Points, in no order, along strands that fork, close into loops and pass close to each other.
Two points are linked if the straight distance between their rows is under 49.1. Some points are linked to none.
K816: [-19 -18 -16 -16  -6   8  30  24   1  29  38 -24   9  13  16  17  33  11
 -16 -10  -2  -2 -28  41  -7  19  -1 -17]
K726: [ -9 -22  12   1  18   9  -7  -3  -3  -4 -11   7  -4 -24  15  16 -10   8
  12 -13   5  14   1   2 -11 -10   9   8]
K502: [ -7  -4   6  -9  23  13 -17  -5   3  -2   4  11  -4  13 -10 -17 -18  -2
   7   6   3 -13   4  -3   3  11   2   6]
K780: [ 37  26 -22  16 -43 -12  29   2 -10   1  -9   3   2  30 -13  -8  24  -5
   2  11 -20 -27  -1  13   6  22  25  15]
K64: [ -2   4  -3  -1  13  -8 -38  -4  12 -30  -3  -5  -4   5   5 -11 -34 -11
  -7  -4   0 -11  22 -28  -2 -12  -8 -12]
K590: [ 14  15 -10 -15   4   9   0  -2  12   1  11  -5   6  42 -19 -33 -10  -7
  -6  17   1 -31   9   1   0  19   5  -1]
K477: [-29 -32   5 -10 -10 -10  -2  16  -1   4  22 -27   6 -14  17  26  -1   5
  -4 -33   8  30 -15   8   4 -12 -24 -19]
K611: [ -1  31  -2  14 -19  -6   4   7  -6   7  -3  -2   5 -13   1   5  29  -5
  -5   2   1  16 -11 -16  35  -7 -30  -4]
K631: [ 32  17 -10   3  -4   1   0  -2   2 -10 -19   0   4  25  -8 -11  -6 -18
  -7   8 -10 -18  23  -3  -4   0   9   8]
K712: [-10 -11  -1   0   8   0 -18   2   7 -19   3 -12   2  -8  18   8 -24  -7
  -2 -27   2   9   3  -9  -4 -12  -6 -11]
K565: [-19  -9  22  10  22   3 -25  -5  -8  -3 -11  31 -11 -24  -2  -1  -1   7
  17   6   1   9  -1 -15   7  -5   6  16]
K99: [-17 -13  -2  -9  19  -8 -42 -11  15 -31   8   2  -5  14  -7 -26 -47   0
  -3   0   6 -22  23 -26 -12  -3  -5  -8]
K422: [  2  13 -11   0   4  -4 -21  -1  15 -20   0 -12   2  13   4 -11 -24 -17
 -11  -7   2  -7  13 -20   3  -5 -12 -13]
K787: [-16 -48  14 -12 -10 -11  19   6   4  17  16 -29  -4 -22  11  38   7  25
   7 -18  20  33 -15  27 -24 -21   5 -19]
K436: [-40 -20  16  -5  19   3 -38  -3  -1 -10  16  14  -7  -5  -3 -11 -26   8
  13 -13  10   4  -6 -11  12   1 -11  -4]
K756: [ 18  -9  -1   0  -8   4  29   1   7   7  -9 -17   3 -15  15  21   4   6
   2 -11   6  12   1  22 -25 -15  20  -3]
K366: [  7 -10  -4  -6  25   9 -14  -5   6 -12  -6   3  -4  14  -4 -13 -25  -7
  -1   4   1 -18  19   3 -15   7  11   9]
K408: [ -6 -10   9   0   7   5   6  -2  -5  10  -7  -4   2 -24  13  24   8   9
   9 -11   7  17  -8   6  -9 -11   0   4]
K661: [ 19   3   1   7  -5   5  29  -8 -27  16 -12  29  -4   9 -16   0  19   5
  13  18 -12 -16 -11  23  -7  19  20  22]
K172: [-11 -15  -4  -9  -8   3  19  14   4  19  13 -22  10  -8  14  23  16   7
  -3 -16   5  15 -15  22  -7  -3  -6 -10]
K47: [-15  11  -8   4 -24  -5  28  18  -6  23  12 -23  11 -12   9  20  44   6
 -17   3  -1  14 -22  12  16   1 -23  -4]
K931: [-14  22   2   4  -2  -4 -12   6   4   4  11  -3   3 -11   0  -1  14  -8
  -6  -4   6  19 -12 -18  37  -4 -37  -9]
K974: [ 34   0 -10   1 -21   9  52 -11 -10  13 -20   3   4   2  -4  12   9   6
   6   9 -12 -10   9  37 -29  12  39  17]
K218: [  3 -26   5   8  27  -1 -16 -11   9 -31 -18  11  -9 -25  13   4 -35   0
   4  -6  -7   0  28  -1 -33 -17  27   8]
K867: [ 22  20   0  -4   5  -7 -21  -6  11 -17  -7   1  -2  27 -21 -32 -17 -16
 -12  20  -1 -18  22 -31   6  -2  -4   1]
K537: [ 17  14  12  -6   4   1  -7  -9  -4   3   0  25  -7  20 -26 -32   1  -9
   5  25  -4 -12  -1 -17  12  12   6  10]
K886: [ -5  18 -16 -17  -2  14   5   5  10  14  32  -7  10  37  -7 -27   5   1
 -11  10   4 -20 -18  13  17  27  -7 -14]
K844: [  6  -7   3  -1 -19  -2  39  -2  -3  22 -10 -24   0 -27  10  30  20  18
   2  -3  10  21  -6  17 -24 -17  11  -3]
K581: [-24 -27   7  -6   2  -2 -12   8   0 -11  12 -15   2 -14  21  16 -18   2
   0 -35   7  23  -7   1  -5 -14 -10 -14]
K600: [ 22  -1  -1   9 -10   8  39 -11 -25  16 -20  21   1   2 -10  10  17   6
  13  11 -13 -14  -4  28 -21  16  31  26]
K812: [-39 -20  13   2  18   0 -36  -3  -1 -15   5  15 -11 -17   5  -5 -23   4
  10 -21   4   9   0 -12   8  -8  -5   0]
K688: [ 22  13  -3   4  16  -8 -24  -9  13 -28 -16   2  -6  21 -10 -24 -21 -14
 -10  17  -6 -19  33 -30  -8  -8  -2   1]
K482: [ 19  40 -13  22 -53 -19  23   5 -14   9  -8  -1   5   1 -10  -3  40  -2
  -4   9 -11  -3  -7  -9  30   9 -12   5]
K789: [ 16   7  10   6  -5   1  15 -11 -28  13 -11  36  -6   8 -21  -7  17   6
  15  20 -11 -12 -12   6   7  18  13  22]
K884: [  4   8 -13   0   0   1 -12   4  14 -15  -1 -22   7   7  18  -1 -18 -17
 -11 -16   3   0  10 -10   0  -9 -10 -16]
K632: [ -6 -19   7  -5 -13  -4  37   0  -5  30   2 -28   0 -27   9  31  27  25
  -2   2  12  23 -15  27 -28 -16   6  -7]
K285: [ 14  11  16   0   2   2   0  -9 -15  12  -5  34  -8  11 -28 -19  10  -2
  11  26  -5  -8 -11  -8  17  15   8  13]
K314: [ -8   1   6  -8  18   6 -27 -10   9  -8   9   8  -4  10 -10 -24 -24  -3
   3   7   6 -11   3 -20  11   7  -7  -2]
K921: [  1  20   7   9   6  -3 -21  -3   3 -13 -11   9  -2  -8   4  -5  -6  -9
   0   1   1   7  11 -29  18 -13 -13  -3]
K619: [-22   5   2  -5   5   3  -9  10  -3   9  19  -1   4  -5  -2   2  15  -1
  -2  -3   7  14 -21   1  29   7 -31  -5]
K77: [-28  -8   5 -11  12   9 -22   3  -1   2  21   1   2   3  -1  -6 -11   2
   4 -15  10   6 -15  -4  18   7 -22  -7]
K871: [-24   0  20  11  13  -1 -15  -4 -14   5 -14  26  -7 -33   3  10  10  11
  14   1   4  18  -5 -17  13  -8  -8  11]
K647: [  8  22  14  17 -18 -11   5 -11 -27   8 -20  28  -2 -13 -16   0  19   2
  14  12  -3   4  -6 -24  22   3  -7  12]
K81: [ -6 -25   2   2  18  -3 -19  -3   9 -30  -3  -3  -5 -17  17   5 -37  -4
   3 -23  -3   4  12  -2 -23 -15  16  -6]
K747: [ -6   9 -13 -23   6  12  -6  -1  16   4  26  -8  10  42 -13 -33 -16  -1
  -4  10   8 -30   0   4   4  24  -5 -13]
K874: [ 26  13 -20  -6   0  11   7   5  14  -4  -7  -9   4  37  -9 -20  -6 -12
  -6   9  -7 -25  19  11  -8  12  11   2]
K20: [-15   5 -12   0 -11   3  21  19  -4  25  18 -16   9   2  11  15  36   4
 -13   2  -2   5 -25  21  16  10 -19  -4]
K937: [ -3 -14  11  12  30  -3 -33 -11   8 -30 -18  20 -12 -17   4  -5 -27  -4
   4   4 -11  -6  26 -19 -18 -12  18  12]
K643: [ 10  36  -6  18 -38 -12  14   5 -10   6  -7  -2   6  -7  -4   3  32  -7
  -5   6  -2   8 -10 -15  35  -2 -20   0]
K900: [ 6  5 -8 -6  3 10  7  6 -1  8  0 -3  6  9  3  1  6 -4  0 -2 -2 -5 -7 15
  0  5  2  3]
K815: [ -9  -1  18  16  26   0 -34  -9  -1 -16 -19  32 -12 -19  -1  -7 -13  -1
  13   7  -3   0  17 -27   1 -13  12  12]
K222: [ 18  22   6 -10  -2  -4 -16  -8   9  -4   5   8  -2  24 -23 -36  -5 -12
  -6  24   2 -10   5 -29  18   4  -7   0]
K801: [ 27 -14  -8  -6  -1  10  32  -5  16   0 -10 -17   2  -4  11  15 -10   2
   3  -7   5   7   9  33 -35  -8  35  -3]
K228: [ -5  17 -11 -10  -4   9  -1   9   8  12  26  -5   6  22  -5 -19  12  -4
  -9   4   4  -9 -20   9  23  19 -16 -11]
K901: [  9   3  -9   4  21 -11 -33  -5  15 -39 -15  -1 -10   3   3 -15 -31 -11
 -11   4  -9 -16  31 -28 -17 -14   0  -5]
K483: [ 12 -26   0   3  29   5  -3 -11  11 -25 -17   5  -6  -7   4   5 -37  -6
   1   2  -7  -8  33  12 -37  -4  30  13]
K5: [ 32  27   3  11 -24 -14  -2  -9 -10  -5 -20  22  -3  16 -24 -16   8 -11
   7  15  -9 -12   9 -21  17   4   6  13]
K928: [ -9  -1  -5   0 -16  -3  17  13   2  16   6 -26   8 -18  17  26  24   5
  -8 -13   4  23 -13   6   5 -12 -21 -10]
K845: [-12 -35   8  -6 -13  -8  33   3   1  31  15 -34   0 -24   7  39  24  28
   0  -2  19  28 -15  29 -28 -20   3 -15]
K268: [  7  19 -15  13 -35  -4  38  10 -17  18   0  -2   3   6   3   7  40   9
  -8   9 -10  -7 -20  19   8  16   4   8]
K882: [-16  17  -7 -10  -2   5   1  11   2  16  29  -6   6  10  -5  -6  21  -2
 -12   2   4   1 -25   6  33  16 -29 -12]
K940: [-31 -30  18   3  15  -2 -28   2  -4  -8   1  12  -8 -29  14  13 -17  10
  11 -23   5  19  -3  -6  -3 -13   1   4]
K48: [ 25  29   2  17 -34 -16  10 -10 -18   2 -21  20   2   4 -21  -6  17  -7
  12  11 -11  -8   0 -17  20   6   1  15]
K550: [-23  -6   6 -12  17   0 -37  -9  14 -18  16   4  -5  13 -10 -28 -41   4
   1   1  11 -16   9 -25   6   1 -10  -9]
K786: [-16 -24  -7 -16  -1   7  21  20   0  24  24 -20   9   0  15  21  19   9
  -4 -17   5  10 -24  34  -9   9  -3 -12]
K649: [-21  -2 -19  -7 -10   7  28  25   0  27  38 -17   9  14  12   9  39   9
 -21   0  -4  -4 -29  35   5  23  -7 -12]
K134: [ 32  -8 -12  -3  -3  15  41  -3   4   7 -13  -5   3   4   4  11   2   1
   3   3  -6  -3   8  38 -32   6  37   8]
K644: [-14  12  19  11   1  -5  -6  -5 -20  13 -10  29  -3 -23 -11   4  22   6
  12  13   4  15 -13 -21  26  -1 -19  12]
K852: [-28 -42  11 -11 -10 -10   7  16  -2  12  23 -29   1 -18  16  32   4  13
  -1 -27  14  36 -16  15  -9 -15 -14 -17]
K645: [ 26  16  -6  10   1  -1   0  -4   3 -16 -24   2   1   3   6   0 -11 -16
  -3   2  -9  -6  22 -13  -6 -10   6   4]
K489: [ 19 -16  -8  -3  22  12   2  -8  11 -17 -13  -1   0   7   2   0 -30 -10
   0  -2  -5 -11  26  11 -33   4  22   7]
K298: [ 23  18  -1  18   1 -10  -8 -12   1 -26 -33  11  -7 -13   5   3 -14 -10
   0   7 -14  -2  32 -26 -12 -21  11   6]

A fork is a point with three links, a tip a point with one. Leave the first point through the second and follow the links. Name the first fork or tip that comes.
K931; K611 => K482
K643; K611 => K619
K366; K489 => K218
K619; K77 => K408
K600; K661 => K64
K228; K886 => K298

How many points has the smallest loop of links through each point below? Write 0 if it is on no loop.
K489 => 13
K815 => 0
K47 => 7

Name the points in between on the shortest way along the links from the first point to the second, in order.
K631; K931 => K874 > K590 > K747 > K886 > K228 > K882 > K619
K48; K712 => K647 > K644 > K871 > K565 > K815 > K937 > K218 > K81
K285; K134 => K789 > K661 > K600 > K974
K172; K20 => K928 > K47
K931; K482 => K611 > K643
